Points on a hilly landscape, in no order, each with its height.
From any point a climber steps to the highest of the 3 points nearest to it. It stops when none of these is higher. Distance is the straight distance between rows; heights are no part of it.
nuv height 37.5: [105 148 119 128 145  92 150 164  93 154 177 194 129 119 112 164 177 139
 163 171]
fom height 38.4: [114 132 127 133 149 114 127 170 113 141 183 185 140 128 112 149 141 125
 143 157]
metub height 36.6: [128  95 138 115 134 135 114 119 157 108 127 142 134  87 165 146 120 114
  72  95]
sif height 7.6: [102 100 146 136 175 131 107 102 115 149 142 161 148 112 161 121 134  86
  65 111]
redof height 18.5: [125 148 126 160 119 153  86 118 183 104  75 100  73 115 155 132 130 165
 109  65]
sar height 47.1: [ 87 124 162 115 160 128 109 135 121 180 152 192 138 103 164 152 142  94
  89 114]
mos height 21.0: [160  76 124 154 141 136 100 141 129  88 111  92 144 119 130  88  91 119
 112 120]
neni height 35.7: [139 106 119  90 146  91 137 152  98 117 126 135 165 119 106 201 177 140
 165 172]
pites height 35.1: [119 106 132 162 172 162 117  85 104 147  97 118 155 159 141  92 104  98
  71 100]
vak height 36.0: [117 155 110  95 134  83 141 126  76 164 114 165 126 122 144 148 181 114
 204 165]
Bif height 49.2: [122 114  90 121 163 106 143  73  88 125  68  99 174 155 111 103 143 110
 172 167]
sunes height 14.5: [179  91 106  89 133  95 136 155 117  93 137  77 119 116 110 195 134 184
 156 159]
Ropu height 29.5: [161 114 105  84  76 118 142 146 128  99 133  93 104 118  92 182 109 189
 143 150]
fami height 46.5: [117 158 119 102 154 105 152 104  85 166 108 131 133 131 139  90 179 110
 183 174]
dida height 38.5: [103 141 119 126 160  82 152 126  95 151 137 165 138 117 129 140 172 129
 184 162]
vok height 31.2: [109 140 142 134  90 140 137  96 178 104 133 143  87 111 117 175  97 164
  91  51]
zet height 42.0: [102 163 127 140 154  97 150 123  96 165 146 172 125 128 119 117 157 119
 159 174]
morot height 63.2: [119 121 125 174 170 139 128  78 101 128 120 132 155 148 113  75 107 122
 139 163]
Bot height 60.8: [114 168 117 129 153 152 185  79 115 159 128 117 127 163 118  51 132 117
 147 165]
par height 24.3: [116 141 141 174 106 159 115 112 200  86 131 140  84  94 133 131 101 169
 102  53]
fatin height 20.1: [159  91 112  75 117 115 148 154 120  98 148 113 137 110  88 198 138 168
 145 158]
Rifip height 58.3: [124 106  76 146 162 119 148  44 102 126  84  77 166 168  91 103 136 122
 152 154]
Ret height 30.7: [155 117 134  74  38 143 152 158 138 102 155 136 115 128  76 178  90 145
 142 136]
bados height 30.6: [159  88 108  78 136  97 137 168 105 105 120  95 160 117 105 208 156 159
 166 161]
Nogev height 23.2: [125 112 161  51  51 171 157 162 142 127 133 165 110 119  88 203 111 108
 111  99]
tivuz height 12.0: [164 140 120 125  73 113 109 158 149  86 127  78 107 126 119 141  96 185
 133 134]
ped height 7.8: [142  79  95 185 159 139 123 101 115 114 117  77 157 154 123  76  89 126
 111 124]
Lofa height 38.6: [165 105 107 152 107 128  94 158 156  95  98  81 122 128 158  99  96 152
 110  93]
pup height 10.5: [153  97 106 110 130  82 137 147 131  88 121  73 115 106 127 167 123 183
 150 152]
zunib height 53.5: [144 104 132  90 118 120 119 178 139 107 182 163 169 116 119 172 138 123
 114 141]
Rav height 48.0: [135  84 116 131 169  82 125 120 103 106  89  97 173 119 126 153 155 136
 167 154]
fub height 12.7: [129 146 142 178  87 155  69 138 165 115  48  86 102 155 146 115 141 169
 120  95]
zuful height 7.9: [169 120 130 128 106 113 105 160 157  84 144  92 119 115 123 134  91 150
 132 128]
bikev height 29.1: [129 184 144 141 118 111 163 127 100 177 190 184  88 100 135 117 138  97
 175 125]
nid height 25.0: [129 129 122 160 116 170 120  92 202  82 128 130  97  86 149 113  99 147
  84  57]
kiz height 50.0: [165 103 132  80  78 141 146 182 140  98 173 138 148 129  92 175 115 137
 125 149]
kifu height 56.0: [126  87 106 175 167 111 142  76 102 122 109 106 153 147 104  97 120 140
 141 159]
Led height 26.8: [146  95 134 121 130 123  99 151 145  89 112 116 143 111 156 124 100 116
  95  96]
Bulif height 32.9: [134 115 147  63  71 153 139 142 162 124 129 151 113 111 114 195 105 126
 116  75]
zop height 25.1: [152 156 130 133  63 121  88 162 161 104 123  94  99 144 139 131  91 166
 134 102]
Ruraf height 46.0: [114 157 158 145 149 138 143 111 108 166 156 168 134 148 137  60 132  93
 133 133]
Litil height 23.5: [155  84 129 146 123 121 104 151 137  93 134 103 152 113 129 119 104 113
 102 130]
zeval height 23.4: [154 102 108  77 106 113 146 159 130  94 162 109 128 109  92 190 122 174
 140 152]
Sipot height 36.8: [134 117 137  57  78 161 135 181 148 119 147 158 144 119  95 182 117 103
 123 116]
dak height 17.3: [152 104  86 173 133 135 107 158 147  94  91  57 102 137 132  80 110 178
 133 134]
Zifu height 28.1: [138 168 106 101 101 116 162 137  75 170 113 101 137 129 165  82 172  78
 196 180]
Notu height 26.9: [163 112 112  83  64 133 154 151 129 100 153 120 116 118  84 185  85 169
 150 147]
rovu height 38.0: [143  88 121 111 162  83 138 144 105 101 127 107 159 110 117 191 156 162
 154 172]
zemam height 35.3: [ 95 127 152 115 151 115 105 155 106 173 161 186 144 117 150 143 134  81
 102 129]
sugif height 12.1: [135  89 108 186 159 141 117  92 110 134 124  95 168 161 124  80  91  95
  94 117]
Pabib height 35.2: [102  93 143 118 159 138 110 119 158 127 140 162 130  91 163 157 134 105
  54 111]
pemo height 2.2: [128 158 126 190  65 136  82 137 165 111  88  60  88 185 120 105 141 185
 137 165]
lofi height 15.0: [104 179 171 214 100 166  94 118 189 105 126 140  90 134 114 139  97 185
  91  54]
fovat height 29.7: [111 154 156 155  86 150 133 109 182  91 140 148  87  96 126 163  91 172
  92  57]
laz height 26.1: [163 121  99  78  56 115 146 134 113 126 124  97  88 117  72 191 116 196
 168 156]
zovu height 49.1: [111 115 114 146 175 107 139  82  92 138  79 130 158 139 116 106 151 114
 168 171]
Rov height 51.9: [145  89 116 100 140 114 141 161 123  87 170 130 157 118 108 174 127 149
 137 170]
Dided height 6.7: [116  93 150 142 165 147 103 115 124 132 129 131 160 117 148 111 115  89
  84 118]
kof height 27.2: [139 171 100  97 111  87 154 144  72 174 124 121 135 118 166 101 179  88
 209 166]
dusu height 36.4: [114 128 119 114 147  83 132 115  97 144 121 155 153 125 129 147 171 127
 179 175]
bused height 12.9: [157 130 101 122  96  95 120 146 151 100 110  64  84 128 116 148 129 206
 149 150]
sog height 14.3: [169 111  98 162 138 115 114 164 144  78 104  56  98 122 134 102 106 176
 139 140]
mefu height 16.1: [113 156 143 171  91 138  76 118 169 123  64 102  88 145 150 159 132 178
 115  83]
Pameg height 35.8: [148 125 139  77  39 160 140 161 127 124 111 142 116 128  85 188  83 141
 137  90]
kiro height 72.7: [135  98 114 140 124 137 108 117 176  94  87 101 102  91 164 123 108 136
  82  59]
nis height 31.4: [120 133 146  83  58 151 124 125 148 125 103 146  99 125 105 204  85 152
 120  56]
rit height 11.5: [137  99 137 126 138 117 112 153 128  93 156 130 168 115 130 136 118 116
 102 142]
voz height 35.4: [150 134 132 110  81 138  97 152 151 101 100 100 108 129 141 146  98 153
 121  82]
Zupe height 33.3: [104 102 137 107 147 127 112 143 150 129 139 159 155 102 149 163 132  91
  64 119]
dide height 23.0: [122 177 128 130 126 101 184 112  90 178 164 156  91 103 139 110 164 106
 185 152]
peku height 23.3: [103 111 137  75 136 158 116 170 163 141 154 183 135  98 119 191 159 105
  93 113]
bigi height 32.6: [103 147 142 126  79 145 129 112 159 112 125 152  85 123 112 190  91 178
 114  62]
zom height 25.2: [120 177 129 112 143 109 188 109 100 179 153 140  87 102 142 102 179 110
 168 149]
Bafes height 24.6: [169 136 106 113  82 108 121 153 144 104 134  79  93 125 101 157 101 197
 148 148]
gifid height 37.8: [154 133 136 100  65 121  99 156 155  98 106 112 120 131 133 158  98 158
 115  87]
kupil height 35.5: [130 102 131  94 112 123 110 132 172  95 128 135 127 104 154 175 115 122
  85  94]
daboz height 33.2: [119 116 132 135 127 148 138  94 193  84 148 145 106  72 158 148 102 137
  76  81]
nefak height 23.9: [133 172 163 130 120 109 144 148 104 189 195 176 104 107 146 117 143  56
 162  93]
zup height 17.6: [157 100 131 120 112 111 106 161 144  98 148 110 153 109 133 132 105 130
 112 144]
Zekoz height 11.7: [ 96 112 152 147 188 146 115  83 131 144 135 155 132 100 157 127 139 101
  60 114]
Vukil height 33.1: [129 184 158 131 133 142 159 122 105 165 162 143 108 131 148  58 139  90
 149 127]
Lagub height 17.1: [131 153 133 142  87 141  93 131 159 120  72  97  89 124 143 155 119 167
 113  71]
fum height 32.3: [112 101 115 151 152 157 122  92 185  90 120 125 108  76 161 112 114 137
  63  74]
negir height 36.1: [112 177 160 110 155 172 163 103 117 162 127 138 122 175 154  58 138  87
 114  88]
domud height 6.4: [157 142 100 125  56 111 122 140 137 131 109  92  77 146  76 177 109 217
 166 164]
vud height 33.0: [110 170 102 136 161 159 172  76 135 138 134 112 161 202 109  47 123 118
 139 144]
rukez height 37.7: [175 125 115 105  82 114 132 151 138  85 149  98 107 123 100 166 105 181
 150 132]
ravul height 46.3: [113 175 123 107 152 139 183  85 101 166 130 119 104 124 139  74 161 107
 168 158]
Fida height 79.8: [119 151  93 112 150 129 153  70  93 152  75 102 153 165 113  80 154 110
 162 177]
numeg height 21.4: [155  83  89 193 150 131 116 138 137 115 106  67 123 137 133  78  97 146
 120 122]
dotek height 21.1: [126 118 131 101 130 134 122 207 123 140 190 197 163 115 109 178 142 103
 111 158]
seva height 6.5: [136 150 125 177  75 145  73 148 167 108  72  66  93 170 125  91 118 176
 133 129]
Bufib height 56.8: [ 90 138 171 132 160 125 118 127 113 182 148 194 133 118 162 128 144  86
 105 101]
Mog height 28.2: [120 101 136  75 118 143 122 177 150 125 153 176 156 108 134 180 137  91
  85 108]
rakek height 52.8: [103 153 148 149 171 169 132  76 106 159 126 140 160 195 140  78 116  85
 100 128]
Los height 12.8: [149 125  89 175 115 131 105 162 162 102  88  45  84 157 119  78 130 201
 132 156]
tuk height 44.2: [126  88  99 138 160  87 126  98  89 111  64 100 167 132 112 123 154 119
 170 174]
gatu height 18.4: [149 161 123 120  59 119  96 160 141 117 112 100  96 152 108 149  98 187
 153 113]
mir height 52.9: [136  81 105 139 173  89 130 108 100 106 102  88 151 113 106 131 142 148
 144 146]
botuk height 35.9: [124 174 121 102 144 118 170  96  92 171 117 123 101 116 151  92 189 105
 181 158]
kavez height 33.6: [121 117 138  72  93 156 134 170 171 125 150 171 130 114 113 199 130 100
  99  98]
bav height 51.6: [130  83  92 184 170 125 155  82 112 118  98  84 148 147  93  96 113 137
 136 138]
Vafol height 58.7: [108 109 116 155 173 120 157  64  99 118 113 122 152 154 108 103 141 125
 143 169]
gages height 37.4: [102 148 143 144 139 100 143 148 104 162 174 184 129 125 121 122 149 114
 156 167]
kuvef height 11.8: [137 155 140 165  62 131  76 143 151 118  89  79  98 177 131 125 113 177
 135 124]
guve height 24.9: [ 97 105 145  66  87 165 152 133 171 103 144 165 112 100 110 202 128 118
  90  85]
Beb height 11.0: [162 112 107 141 119 106 121 151 144  90 126  55  94 111 116 118 104 192
 145 143]
dunu height 16.0: [137 164 136 131  66 122  79 146 149 122  82 107  97 157 130 154 101 169
 131  79]
bara height 62.0: [119 152 102  98 139 113 137 100  87 156  73 119 150 146 127  82 164 102
 186 187]
geza height 27.1: [134 122 106 108 130  71 118 160  75 128 108 148 186 150 121 165 176 120
 208 181]
dem height 18.6: [151 185 138 130 131 128 183 116 112 178 188 134  94 104 140  78 150  83
 169 124]
pateg height 21.5: [147 175 114  89 122 106 173 130  89 162 172 119  99  74 166 129 199  80
 192 129]
Muge height 70.0: [111 137  86 130 166 127 161  47 120 148  86  95 157 171 103  75 142 116
 155 166]
vof height 26.5: [159  89 136 143 129 130  98 135 137 104 124 103 139 111 142 112  95 118
 100 118]
sefa height 39.2: [ 83 135 171 140 188 169 126  85 106 169 117 161 136 134 152 103 145  92
  73 102]
dov height 43.7: [116 120 148 145 155 108 132 135 120 129 165 166 154 120 107 134 135 126
 134 170]
dod height 13.6: [152  94 129 174 161 132 120 102 114 111 126 112 164 132 125  88  97 105
 116 139]
nudi height 33.5: [125 112 117 111 143 112 137 171 118 116 162 160 158 113  97 189 157 151
 148 183]
meluv height 36.2: [138 100 136  73  74 145 131 169 149 113 140 143 137 122 122 186 119 121
 111  86]
vige height 30.0: [106 138 134 113 142 121 119 187 112 179 172 213 126 120 138 168 134  98
 114 116]
fanod height 55.4: [113 141 126 140 164 118 150  74  97 148 114 140 149 127 122 102 155 109
 157 177]
darer height 6.3: [121  94  93 184 157 147 133  67 116 122 128 101 166 179  99  93  94 101
 112 141]
dip height 43.5: [108 166 168 142 142 128 131 121 102 183 160 176 133 147 133  92 135  86
 137 135]
verap height 45.4: [107 130 137 152 177 173 123  68 110 160 110 128 157 189 151  89 115  91
  92 101]
kuled height 8.1: [121  95 143 143 148 130 109 137 124 114 137 138 175 123 138 116 128  87
  98 135]
Lozot height 32.4: [156  77 103 147 157 106 126 146 122  81 127  77 120 104 121 127 113 168
 133 151]
tem height 36.9: [163 108 126  98  82 125 118 168 141  89 162 122 127 120 108 159  97 135
 122 121]
duger height 25.3: [112 124 139 110 137 125  93 190 124 154 163 187 150 125 139 161 133  90
 100 139]
miben height 8.0: [174 108 121 139 123 114 109 156 142  72 133  84 118 120 134 112  98 154
 116 130]
Sata height 58.2: [114 133 143 162 166 137 144  99 109 157 134 147 154 145 121  73 128 118
 146 172]
nifov height 26.2: [127 174 111  94 126  99 165 122  71 181 115 133 118 112 162 111 184 106
 204 153]
bazep height 38.7: [148 102 134  71  75 152 134 177 151 118 152 143 140 117 104 179 118 111
 114 112]
Dop height 70.3: [122 166  66  99 164 132 169  66 110 153  84  87 149 175 128  75 152 127
 144 166]
tev height 69.8: [111 125 162 136 154 123 102 136 106 144 150 167 162 132 147 118 118  86
 103 134]
sezad height 68.7: [ 96 147 169 132 162 139 116 110 107 177 129 186 123 130 161 101 134  78
 109 116]
ras height 55.9: [101 126 158 149 174 146 109  96 108 162 116 157 149 141 148  95 121  80
  87 108]
gagi height 10.9: [156 153 118 136  58 111  95 147 147  95 123  88  81 136 102 141 100 182
 154 134]
Goput height 30.3: [110 171 139 138 130 104 160 139 100 178 189 195  98 109 125 127 159 115
 180 142]
Vol height 20.2: [123 137 139 147  99 144 104 113 183 101  96 126  87  97 142 141 109 173
 109  57]
favi height 21.3: [ 91 110 145 163 192 175 127  56 129 146 125 144 136 138 156 110 120 105
  52 100]
kif height 27.0: [151 180  95  95 103  97 152 160  53 162 134  94 135 121 156  82 168 100
 212 196]
genal height 45.9: [133  72  72 181 168 114 139 102 104 112  86  54 133 141 109  98 116 156
 135 131]
lovaz height 34.0: [144 126 129  98  90 135 110 136 178  95 111 115 112 111 143 161 109 154
 103  62]
Lilo height 33.9: [124  88 145 134 161 134 117 105 166 121 138 142 136  83 156 136 125 114
  57 104]
lapa height 61.4: [110 146 119 124 158 137 165  72 112 149 117 120 138 148 110  76 138 114
 160 170]
motu height 33.7: [119 145 150 119  78 146 128 123 162 115 103 137  94 115 124 186  90 173
 116  60]
soz height 14.6: [127 151 140 158  69 140  64 145 165 122  76  87  98 163 134 136 127 157
 125  92]
rel height 34.6: [147 107 133  90 102 129 113 154 169  91 123 121 130 111 149 154 112 123
 100  88]
rubuf height 18.2: [108 141 136 168 106 158 108 103 188  98  96 120  74 104 147 126 121 190
 102  61]
funi height 24.0: [138 193 169 122 135 134 162 125 111 186 169 154  94 117 152  93 148  51
 140  72]
did height 31.9: [133 112 129  93 130 135 138 190 121 114 193 161 148 122  85 187 133 138
 128 177]
tazu height 14.7: [ 99 165 140 191 107 160  88 100 188 112  85 117  72 135 134 147 140 193
 102  79]
Rop height 46.2: [ 96 139 166 122 168 171 137  86 104 166 110 146 127 180 146  75 126  80
  98  96]
Sogu height 47.3: [101 167 136 115 164 176 152  83 130 163 122 130 154 206 152  51 126  83
 105  87]
nok height 61.9: [111 131 103 152 163 134 154  49 103 134 116 116 158 162  93  82 128 117
 141 158]
guf height 60.9: [103 128 134 151 169 120 138  80 113 126 116 137 144 142 107  88 129 119
 151 168]
Rek height 25.7: [158  83  97 171 150 121 120 132 122  87 125  80 136 122 127  81 100 143
 124 144]
pumo height 28.0: [120 180 150 141 126 121 164 126 109 178 181 155 104 123 143  88 147  73
 166 108]
noboz height 16.2: [163  82  91 169 137 155 106 143 139  99  90  75 135 127 144  74  96 133
 104  97]
magas height 34.1: [131 167 131 118 149 131 189  92 116 168 154 121  82 120 141  74 162  98
 170 149]
bilek height 51.1: [145  81 106 174 172  93 130 103 100  95  96  86 139 126 116 122 133 145
 134 162]
non height 35.6: [126 172 102  93 133 118 170 112  77 169  96  99 123 130 153  80 176 101
 175 164]
nivil height 43.1: [153 143 144  99  50 136 111 157 145 119 123 117 114 132 117 178  87 155
 124  89]
doz height 56.1: [122 176 124 121 146 153 182  91 117 172 147 122 108 140 127  49 145 114
 157 155]
Vel height 45.0: [108 179 116 133 163 162 166  91 126 155 139 119 143 196 129  46 123 104
 121 127]
peb height 58.8: [127  92 127 152 166  97 133 106 109 103 131 133 154 124 108 117 132 130
 139 172]
Fim height 34.9: [113 165 148 134 129 113 134 178  93 200 195 205 117 110 133 151 131  84
 147 100]
lovev height 50.2: [124  94 130 140 153 151 112 101 164 102  92 120 117  81 175 128 109 128
  69  86]
pud height 40.3: [117 175 173 145 136 118 127 137 103 186 161 180 126 128 141  95 132  80
 139 135]
besig height 41.3: [140  91 119 111 147  79 127 136  89 114  95 106 176 120 113 174 160 144
 165 160]
sisud height 32.1: [105 110 144  51  96 169 144 182 160 130 147 174 124 104  98 203 147  87
 105  99]
moda height 49.8: [144  96 102 153 141 149 100 113 142 106  79  94 121 103 167  96 100 128
  79  77]
sedup height 30.5: [108 170 141 153  86 151 108 107 174 114 112 133  82 119 114 179 101 198
 107  71]
vupa height 32.2: [124 175 145 130 146 130 183 109 113 159 154 139  90 129 139  65 149  98
 153 138]
Kam height 39.5: [109 128 136 137 154 106 129 154 117 141 176 184 143 120 116 153 153 138
 141 170]
pesid height 58.5: [176 134 127 108  59 125 116 168 150 103 132 106 108 132  99 152  89 159
 140 112]
Beri height 33.4: [112 173 147 150 133 109 146 139  94 176 186 180 118 122 137 103 143 102
 160 145]
Bab height 3.8: [160 157 132 155  78 129  92 154 151 100 104  67  77 148 122 113 108 201
 144 146]
Desel height 60.4: [114 130 140 154 166 141 133  89 116 134 137 139 151 173 117  73 114  94
 129 157]
kema height 19.4: [121  83 130 151 167 143 118  84 143 127 109 127 149 111 171 113 117 102
  56  87]
Gubig height 65.0: [114 155  96 111 170 144 187  64 113 155 107 105 127 168 129  66 155 122
 153 165]
furik height 49.7: [106 132 156 139 157 108 101 160 115 149 171 179 163 134 132 136 136  92
 114 141]
peza height 43.0: [ 97 180 160 129 144 113 113 157 104 191 160 194 119 122 152 127 141  80
 120 105]
vozif height 16.6: [137  83 125 166 157 140 105 102 117 121 118 119 168 146 141  99  94 101
  83 125]
fabe height 27.9: [ 90 104 139  95 146 130 107 162 140 147 159 175 146 102 155 179 148  95
  79 122]
didi height 36.3: [122 177 132 131 150 155 169  98 119 156 145 132 123 167 119  35 134  93
 132 130]
dud height 31.3: [152 136 129 132  87 129  86 147 167 101  98  88 102 129 139 118 104 153
 128  93]
Bugov height 11.6: [150 153 112 114  50 119 117 145 144 119 125  94  86 143  86 162  93 193
 160 132]
bisen height 37.6: [ 91 158 153 141 192 176 142  64 123 178 124 148 132 186 147  88 131  90
  82  72]
Dek height 47.0: [104 145 123 114 131  87 132 105  75 148  80 133 159 132 137 118 177 110
 188 178]
peri height 38.8: [155  92 122 139 140 104 131 151 132  80 143 110 146 109 107 142 121 156
 126 153]
sos height 32.7: [110 128 114 106 141  79 127 130  80 126 100 146 170 132 125 159 173 121
 184 179]
Fezal height 32.5: [104 130 130 129 136 121 123 198 112 176 197 215 138 113 119 159 137  95
 127 127]
giti height 39.6: [133  81 122 130 139 141 101 123 158 102 112 118 138  91 175 125 112 120
  82  91]
Fov height 61.7: [116 124 153 159 163 139 118 115  96 148 138 160 163 147 135  84 120  87
 112 141]
seta height 36.5: [ 99 136 120 114 150  87 144 139  77 151 120 161 145 125 136 167 190 114
 190 167]
figug height 55.7: [133  86 121 141 170  87 130 111 105 106 129 107 162 116 113 140 143 142
 133 163]
bena height 18.3: [157  95 128  80 111 116 151 176 126 101 162 134 128 109  87 186 134 160
 142 169]
Kar height 68.8: [152 103 130  97 118 129 113 175 143  96 170 138 153 119 108 170 127 138
 126 157]
lat height 39.4: [117 158 102 103 112  92 128 137  69 150 111 149 153 139 139 124 177 102
 203 185]
porep height 59.8: [108 135 150 161 154 145 128 100 104 151 125 150 159 164 130  72 122  86
 110 143]
Ketol height 1.2: [134 157 134 194  74 143  69 135 171 124  66  56 103 189 130 113 143 167
 129 150]
sipu height 48.1: [111 139 138 146 168 112 134  99 102 144 143 162 141 125 112 108 145 121
 157 171]
Suzok height 25.6: [114 110 163  67  59 182 168 137 146 132 123 168 101  94  87 205 111 122
 112  75]
Merev height 23.6: [136  73 110 169 162 164 107 101 110 131 107 108 153 133 156 100 101  96
  67  92]
givi height 47.6: [152  93 126 127 134 108 133 161 135  88 167 108 149 109 110 157 124 141
 124 159]
fen height 1.5: [143 156  99 133  59 100  99 141 151 116 111  76  70 139  95 160 118 207
 166 160]
Dipo height 50.7: [147 117 111 145 114 144  89 141 152 100  80  92 124 117 163 109 100 142
  95  91]
zetu height 37.0: [116 117 123 112 148 115 138 179 111 131 176 183 144 123  99 179 155 127
 142 171]
dati height 52.5: [126 101 124 133 163 100 119 135 121 101 153 137 161 123 116 131 135 127
 124 169]
Zipoz height 33.8: [114 155 142 149 145 102 129 159  94 176 177 194 135 131 125 125 140 106
 156 137]
Loruv height 6.6: [127 159 120 173  68 115  69 134 159 118  94  70  83 177 116 121 132 198
 135 157]
daf height 25.4: [153 132 108 169 103 137  91 166 159  96  95  62 100 141 148  82  98 168
 125 107]
gumu height 42.6: [135  93 120 104 149  94 141 151 109 101 140 125 149 112 106 187 153 148
 152 172]
badi height 34.5: [147  81 112 150 148 132  97 134 141 108 106  95 140 110 161 111 102 122
  99  96]
geso height 48.3: [104 169 172 128 161 153 141 103  99 186 122 153 115 160 159  85 147  83
 117  92]
rifeg height 51.0: [104 167 154 135 156 165 142 106 120 168 136 143 128 174 146  58 117  81
 126 117]
Gube height 54.5: [119 131 154 151 154 111 106 149 107 152 167 173 150 129 122 104 128 102
 121 156]
lemul height 28.9: [158  80 121 162 145 111 116 138 129  88 131  96 147 110 129 108 108 146
 121 144]
kopi height 21.9: [ 92 110 140  78 133 147 124 165 169 133 162 189 132  96 131 192 149 104
  66 102]
dubir height 57.5: [111 173 173 132 148 131 146 116  95 193 136 165 108 130 163  92 139  78
 128  94]
sosit height 8.7: [139 147 110 168  94 121  98 156 163 100  84  57  76 155 118 107 133 204
 141 160]
Murod height 34.3: [117 119 131  96 111 144 147 107 191  98 139 151 112  90 130 180 123 138
  89  72]
gil height 40.0: [118 169 151 152 141 119 156 116 104 167 160 152 112 133 130  72 146 107
 157 153]
kudob height 34.7: [136 144 139 118  69 137 106 135 156 109  94 130 109 128 126 174  95 157
 122  65]
lefo height 34.8: [135 109 127 120 109 132 119 122 179  87 124 129 107  84 153 149 120 140
  76  77]
Kuru height 44.0: [143 102 135  84 103 137 116 181 146 111 159 148 156 128 119 175 118 107
 102 129]
zigid height 30.4: [117 110 136  62 106 154 132 205 142 149 160 186 140 110  96 187 151  89
  98 120]
Gufal height 16.4: [120  78 122 171 172 157 129  78 169 109 135 127 125  87 167 104 109 127
  53  94]
kub height 35.0: [131 102 139  96 139 128 106 171 152 116 152 164 154 124 144 165 131 102
  88 124]
vatev height 59.9: [144 109 128 121 101 132  99 131 154  96  92 102 122 101 160 129 112 136
  99  87]
lus height 32.8: [138 123 143  88  83 136 126 142 165 108 127 128 113 105 134 179 106 140
 106  63]
sesov height 57.2: [112 162  75 125 174 144 166  42 128 137 111  80 153 190 103  84 138 125
 139 152]
Gume height 29.6: [108 114 156  77  73 165 151 137 170 103 136 169 104 103 103 208 103 144
 113  68]
pako height 29.9: [131 163  99 101 116 112 152 130  70 165  98  98 150 132 149  65 169  91
 182 193]
rapa height 53.9: [120 109 129 141 167  90 140 117  99 119 135 140 154 118 111 152 153 139
 153 178]
nurep height 61.5: [122 111 136 167 164 120 126  97 107 118 135 136 155 137 110  89 115 120
 122 167]
Sanap height 61.6: [101 156 145 133 159 162 147  85 109 157 127 124 143 190 133  61 115  91
 114 112]

Call two points neighbours if one is among the 3 nearest of the other. Go from one point of each pair to the other, from neighbour to neighbour, staying as high as possible. Name the lowest point that can't be avoided.
morot and pesid | tem
peb and Fida | Vafol
peb and sezad | ras
Sanap and Fida | rakek
Sanap and Kar | rovu
kiro and Fida | lovaz

For each start below, name the point where the climber stops.
vozif | Sanap
ped | Kar
pateg | Fida
Goput | morot
lofi | pesid
sog | kiro
vud | Fida
kopi | Kar
doz | Fida
guve | Kar
Murod | kiro
zom | Fida
fovat | pesid
lus | kiro
vok | pesid
bikev | morot
sosit | kiro
